Each row is a point on a landscape with many peaks, with its height.
From any point a climber steps to the highest of the 2 points nearest to it. It stops when none of these is higher. Distance is the straight distance between rows; heights are no part of it.
Kaz height 135: [-17  12 -21  -4 -10 -55   0  -4 -27  43   7 -22  36   7 -15  -9 -30  -8
  29  -7 -24  24 -10 -18]
fas height 343: [ 41  -1  10 -23  -3  48   5  11  18 -36   8  11 -32 -25  13 -18  37   6
   0  -6   1 -15  23   6]
vuf height 529: [ 15 -46   1  -1 -24  28  -3 -25  15  36   4   6 -29   0 -11  27  11 -11
 -35  11  36 -12   8  31]
kib height 534: [ -7 -70  14  -4 -20  28 -17  24  14  -1  -4  31 -16 -26 -27  21  26  -6
 -10  -7 -19  17   9  20]
Mupu height 40: [-11  29  -6 -20   2  12  60 -11  -2 -36  -4  -1 -22  27  12   3  36   5
  11  23  -4 -28 -28   4]
radi height 360: [ 26  19  13  22   0  19 -23   1 -21  15  -2  31 -24 -15  17 -34 -11 -30
  -5 -31 -15 -10  27 -18]
teb height 602: [ -6 -12  19  13  14 -33   6 -26 -26  -6   0  42  -7  29  -3   5 -12 -29
   0 -20 -27  13  -3  -2]
fuzu height 570: [  6 -18 -14  -2   0 -20 -10  -1  15  11  14 -18  20 -10 -13  -5 -39  13
   7  10  25   2 -20 -25]
nekot height 864: [ 27  24 -24 -23 -53  15  -2   1  28  13  16   3  19  -2  -6  -1  -7  18
   2  15  13  -7 -38 -14]
Naru height 698: [-26  13   6  -4  45  -4 -24  -5  -7  13  16 -22  29 -20  31 -16 -22 -14
  52  35 -31 -47  42  28]
Bik height 275: [ 41  14   6  -7  25  21 -22  19  -9 -15  15   6 -33 -14  30  -9  13 -10
   2   9 -13 -40  22  -5]
Nefu height 480: [ 26   9  20  20  23  -5  11  29 -44 -28  13   5 -37  -5  24 -34 -13   1
   0 -13 -11  13   7 -49]
zabot height 23: [-21   0 -17 -17   5  23  57   4   6 -14 -10 -17 -17  15  -2  31  37  15
  -1  22  13 -22 -31  32]
tibi height 256: [ 34  -5 -16  -2 -19   1 -22 -12   0  33  -9  15 -21  -4  17   7   4   1
 -23  26  10  -7   4 -13]
luru height 527: [-20 -35  -5  -2 -24  31 -22  18  29  -4 -43  -3  -3 -56   3   2  30   2
 -13  22 -10  -4  -4   1]
sanez height 361: [ 10 -15  -6 -16 -13  49   5  -1  13   2  25 -49  -1  30  15  37  21  25
 -20  12  42 -30  -1  37]
Gupu height 433: [-24  -9   4  23  14 -14 -21  23  14  -5 -14  -4  28 -13 -23  15  -6   9
  -4 -39  15  43 -12  12]
banu height 106: [-23   6 -21 -14  -9 -44 -13 -11  17  64 -13   7  36  20  -5 -16 -20 -15
  21   6 -23  14 -11 -12]
kaso height 487: [ 10  -4  11 -12  33  -7 -11  34  27  16  21  33   9  16  -6  17  -6 -22
  32 -10 -18 -10  24  18]
zonen height 298: [ 11 -18   8  15   6  11  -7 -15 -25   9  11  38 -26 -33  13 -13 -50 -30
  22  -2 -30 -25 -23 -48]
rusi height 549: [-14   2   4 -16  53 -23 -13  17   4   3  15   3  14   8  16  11 -13  -3
  52  10 -30 -28  21  14]
nizuz height 630: [-12  -8   7   2   5  -8   1 -13 -10  -1 -12 -21 -10 -28  -7 -11 -23 -33
 -24  -9  -4  -3  -3 -15]
gefot height 618: [-19 -53   6  -5 -23  28  16  -5  17  10 -11  -4 -22  11  -3  18  46 -15
 -10   6  12 -18 -10  35]
bizan height 422: [ -6 -10  17  -4  20  -9 -34 -11  30   0 -31  -6  10 -10   6 -27  -6  20
 -29   1  12   6  30  13]
kaze height 508: [ 38  20 -13 -26  15  17   7  18  19 -14  -7   0 -15 -13  -6  25  10  31
   2  12  21 -13  -7   4]
tatip height 324: [ 21  44 -14   9   4  -3 -36   7 -11  19 -32 -29   1 -46  12 -20 -14   3
  -9  -2  -4  11  10 -10]
pap height 499: [  1  25 -21 -23   3 -29 -22  -1   3  -3  -8  20  48  13  -5  26   5  26
  11  -3 -22  15 -12  15]
mipab height 284: [ 15  31 -20  -7 -10 -13 -13  18  -7   0  -7 -12   6 -41 -31  -9 -19   8
 -22 -11  -9  28 -16 -29]
Rez height 299: [-24  -5  -2   7  36 -36  -8  -7   0  -6  20 -70  37   3   2 -22 -14  31
  -3 -13  35  22  27   4]
mub height 679: [  6  23 -31 -14 -11  -6   7   4  15   2  23 -20  22  11 -12   7 -15  38
  10  22  32  -5 -27 -16]
vot height 501: [  1   8   6 -31 -13  -7 -26 -18  10  -8 -25  44  10 -13  -9 -19  15   6
 -24 -15 -47  27   6 -14]
mun height 70: [ -3  23   7   9  15   7  48 -35 -19 -19   8   0 -18  45  32   8  23 -15
  18  10   8 -47  -4   6]
tup height 213: [-17  -6  31  33   1   1   6 -25  32   8  18  16  28  34  -7  -9 -28 -30
  29 -22  21   1  23   6]
Nobuk height 163: [-54  10 -26  10  -7 -50  21  -5 -34   3  16 -43  50  -5 -16  -9 -25   1
  32  12 -11  25 -20 -24]
kurun height 143: [-10 -13   3  -8  18 -15  33  -9   9  13  -2   6 -29  33   0   5  16 -28
 -14  11   0 -16  11  10]
bef height 350: [ 15  36  -5   8  30 -14  -7  -9 -43   8  30 -15   6   3  17  -9 -10 -23
  12 -20 -13 -28  17   6]
gupem height 8: [-51 -22 -22 -14  -3  17  25   3  27 -10   7 -32   7   6  -5  34  24  33
   6  17  38 -32 -44  22]
gipad height 72: [-31  15 -24  10 -22   2  10  -9  14   8 -53  -3  19   5   6  -9  17  29
  -7  26  20   8 -45  -6]
luf height 169: [  5 -26  -2  -3  28 -32   2 -38   0  39  -5   0 -43   9   0  -7 -18 -20
 -28   9   4 -21  18  -3]
Kov height 626: [ 30  20  -3 -25 -55  35 -11 -13  15   7  32   6  13  -2   0  14   6 -21
  -3  -1  -9 -26 -15  14]
tatag height 240: [  3   2  22  27  20 -10 -13 -15  11  21   6  23  12   9  11 -20 -42 -27
  28  -4  -6 -16  20  -2]
labad height 483: [ 10 -15  16  17  21  -1 -14  60  -9  18  -8  -3 -22 -26 -14   5   6 -26
 -12 -13 -14  20  38   6]
nevu height 552: [ -3 -32  20  20   8 -18  -3  -1  12   8  -7 -16  -1 -10   7 -20 -46  12
   2   2  27  31   2 -33]
soz height 228: [ 20  23   1  -7 -18  -8   8  26 -42 -51  28  19 -17  -5 -23 -21 -10   9
 -12  -8 -34  29 -32 -31]
Gita height 481: [ 10  -7  -3 -15 -38  55  -6  19  33  -7 -35  13   1 -35  10  -4  38  16
   6   9  -3   2  -7   0]
gevum height 107: [ 16  -9  -5  16   4  -5  42  33  -8  -2   2   5 -44   4 -32  13  23  -5
  -4   2  17  20  -7 -15]
Nop height 199: [ 12  14  -5 -10  18 -31  10  28 -36 -51  51   9  13  22 -17  -3   7   8
  10  -6 -29  19 -14 -10]
bimu height 530: [  2  -9  35  23  36 -23   6  10 -37 -29 -15  -1 -26   7  32 -22 -19   6
  -6   0 -14  24  19 -16]
mifu height 690: [-12 -31  31   4   2 -12  32 -48   0 -30  24  27  -7  40  -7  -6  -6 -19
  -2 -18  -1  -7  -6   3]
togak height 238: [-55  13 -14  -3   6 -23   5 -27   0 -12  24 -47  47  16   1  -5 -10  14
  11  -8  30  10  27  -6]
Genat height 567: [ 36  42 -30 -11  -1   2   3  33   1  -3  -4   7  -1  13  12  24  13  36
  22  25  -3   6 -13   4]
neb height 95: [  2  -4   1  29  -1  19  58  13  13  12  -7   4 -32   8 -15  17   7 -25
  21   6  31  -3 -15  -9]
bepu height 57: [ -5 -16 -12  43 -24  27  38  20   4 -13 -37  12 -24   5 -14 -12  24  44
  11  31  46  32 -38  -9]
sidu height 323: [ 10 -12  24  22 -20  36 -14 -16  -6  18  -8  43 -29 -35  14 -25 -20 -42
   6   0 -28 -15   6 -36]
keki height 456: [  2 -13  12  11  23 -14 -23  47   6  11 -25  -8   0  -6 -24  14  10   7
 -16 -37   8  47  27  16]
Sivo height 434: [ 32   1  17 -14   7  28   7  25  28  11  32  37 -18  13  -7  14   9 -29
  29 -11  -6 -24   7  20]
Geda height 391: [ 23   7  -7 -22  10  22  13  -5  24  20  43 -42   1  40   5  38  -9  22
  -4   9  43 -31  11   6]
gebe height 370: [  4  29 -14  11  -1 -18 -28   9   3  -1 -18 -46  39 -32   5   3 -22  29
  -7   0  28  12  -3   6]
mozev height 414: [ 18  34   5   9  29 -11 -14   4 -47  -1  -1  -1 -14 -12  19 -35 -17 -17
   2 -31 -24  -2  10 -22]
lidi height 108: [ 28  -6  16   6  20  21  47 -23 -14   2   3  21 -48  32  19  11  25 -26
   9   4  12 -33   2   3]
Voz height 409: [-10   6 -19  25  -4  -7 -21   9   0 -21 -10 -15  35 -11 -17  28  -6  41
  -6 -14  39  29 -30  17]
Feva height 123: [  4  -7   1 -10  21 -26  36  13 -11   2  12   0 -44  14 -24   1  10 -28
 -22 -17  -9   1   5 -17]
Zagi height 64: [-20  -5 -16  32 -17  23  19   0  20 -10 -50  -2  12  -2   4  18  12  42
  27  26  51  13 -42   8]
Vatus height 90: [ 14   7  16   6  -2   8   8  19  12  -9 -15  15  -1  17   4 -13  19  -2
   7 -13   0  22   9   0]
tuga height 447: [  4  -8   8   5 -14  38   4 -17  16  22   5 -37 -13  11  -1  18   7 -11
 -33   1  45 -34  12  27]
Vovu height 293: [ 27  45 -30  15  12 -25   8  -5 -64  -8  27 -34   0   1  15   6 -11  -3
   9   5  -1 -23 -10  -8]
Lifuv height 268: [ -4  -2  16  12  38  -1  -5 -28  -7  16   4  25 -22  -6  13 -44 -45 -35
  23 -13  -9 -28  -1 -31]
pez height 557: [-10  18  -4 -19 -17 -38 -18   0   0 -16  -4  31  37  11 -16 -13  -6  16
  -5 -18 -40  42 -14 -15]
kiz height 568: [-38 -67  14  -1 -21  22 -47  17  29   8 -23  16   7 -36   0  -3   9  14
 -19  -7  -5  16 -11   5]
tob height 248: [ -5  26 -29  -7   2 -31   7 -10 -40 -32  28 -39  21   3  -3  12  -8   7
  -8  10  -4  -5  -3   1]
zifun height 531: [  9  20 -16 -28   3  11  23  -2  24  15  43 -11  20  44   3  26 -13  31
  32  20  28 -26 -13 -12]
selu height 420: [ 13   5   3 -33 -20  38 -15  14  28 -19 -11  -3   6 -17  19 -16  42  12
 -22   5  -1 -16  14  18]
Nivop height 85: [-21   8 -32 -15 -24 -27 -10 -16  13  40 -47   3  22  10  11  -5  -1   5
   2  26  -6   2 -25 -12]
musab height 507: [  5 -48  40  21   1  20 -16  39   0  -2  -3  25 -30 -32 -26  17   3 -14
 -13 -11 -15  30  33 -10]
fafut height 211: [-14  25 -13 -18   2 -26   6  17 -28 -55  19  -9  28  -7 -20  24   9   7
 -12 -14 -33  10 -12  19]
gel height 461: [ -1  -8  23 -10 -16   9 -25 -20  31  11 -38  30   8 -14  -8 -29   7  -3
 -29 -13 -13  18  22  10]
fozod height 321: [ 28  34  19  19   7  13 -44  -4  -6  32  -1  29 -19  -2  25 -44 -11  -6
  -9  -8 -16 -17  49  21]
vegud height 192: [-78   1 -28  15  -4 -31  26  -4 -13 -21  30 -50  52   9 -29  -6 -11  26
  20  -1  22  22  -4 -23]
debi height 825: [  0 -31  33   5 -30  16  13 -45  10 -44   4  15   2  12   1  -6   9  -9
 -10 -15  -1  11   3  13]
bipu height 692: [-49  -8   2  14 -16 -13  14 -21  -8  -6 -28 -20  17 -12  -7   9  -7 -23
 -16  -6 -11   6 -20  13]
Zaz height 287: [ 32   5   7  14  -6  15 -44 -13 -10  23  -7  28 -25  -2  27   0   4  -5
 -25  29  -7  -9  34  23]
vimu height 485: [ 35  -8   2 -23 -39  28   0  13   7   3  33  19 -10  19   2  20  35 -22
  12   1 -22 -21   3  24]
koza height 362: [-11  -1  12   2  34 -18 -30 -16   8  11  14 -36  35  -5   0 -28 -25   4
 -12 -14  23   1  41  23]
Zivoz height 711: [-20 -46  15   0 -48  32  30 -20  19 -31 -10   6  -8  -2 -12  -3  39  -8
  -6 -22 -12  11 -11  33]
Gupi height 253: [  6   5  -5 -22 -23  -7  -6  28 -30 -14  17  14 -15 -20 -37  -9 -17  24
 -33 -11 -27  48 -12 -47]
Magu height 510: [ 25  25 -13 -14 -14   4  -6  10  -4 -11  -7  37  19  23   1  39  35  16
  13  -4 -17  15 -15  30]
barub height 562: [-11 -11  27  19  12  -9  10 -12 -28 -25 -41  26 -23  -4  10   7   2  -9
 -10  -6 -30  32   5 -11]
fik height 811: [-69   6  -5   4 -11 -13 -14 -26  -8   1  -8 -27  50 -10   5  18   1 -19
  -3   9 -18 -15   5  26]
Vidap height 210: [ 29  -4 -14 -14  15  -7  -7 -32   1  52  -4 -20 -32  17  24   0 -19   5
 -16  29  23 -32   7 -17]

Call two points neighbours if one is among the 2 nearest of the other. Go from one point of each pair to the other, from neighbour to neighbour, staying as high as possible. Name the lowest point that can't be avoided.
Naru and fik: Sivo
debi and nekot: sanez
Genat and pez: pap

For each start below, name the point where the climber stops.
Mupu: mozev
soz: kiz
Nefu: debi
gevum: mozev
bepu: pez
tatag: mozev
Gupu: kiz
neb: mozev
vegud: pez
Zagi: pez
gupem: debi
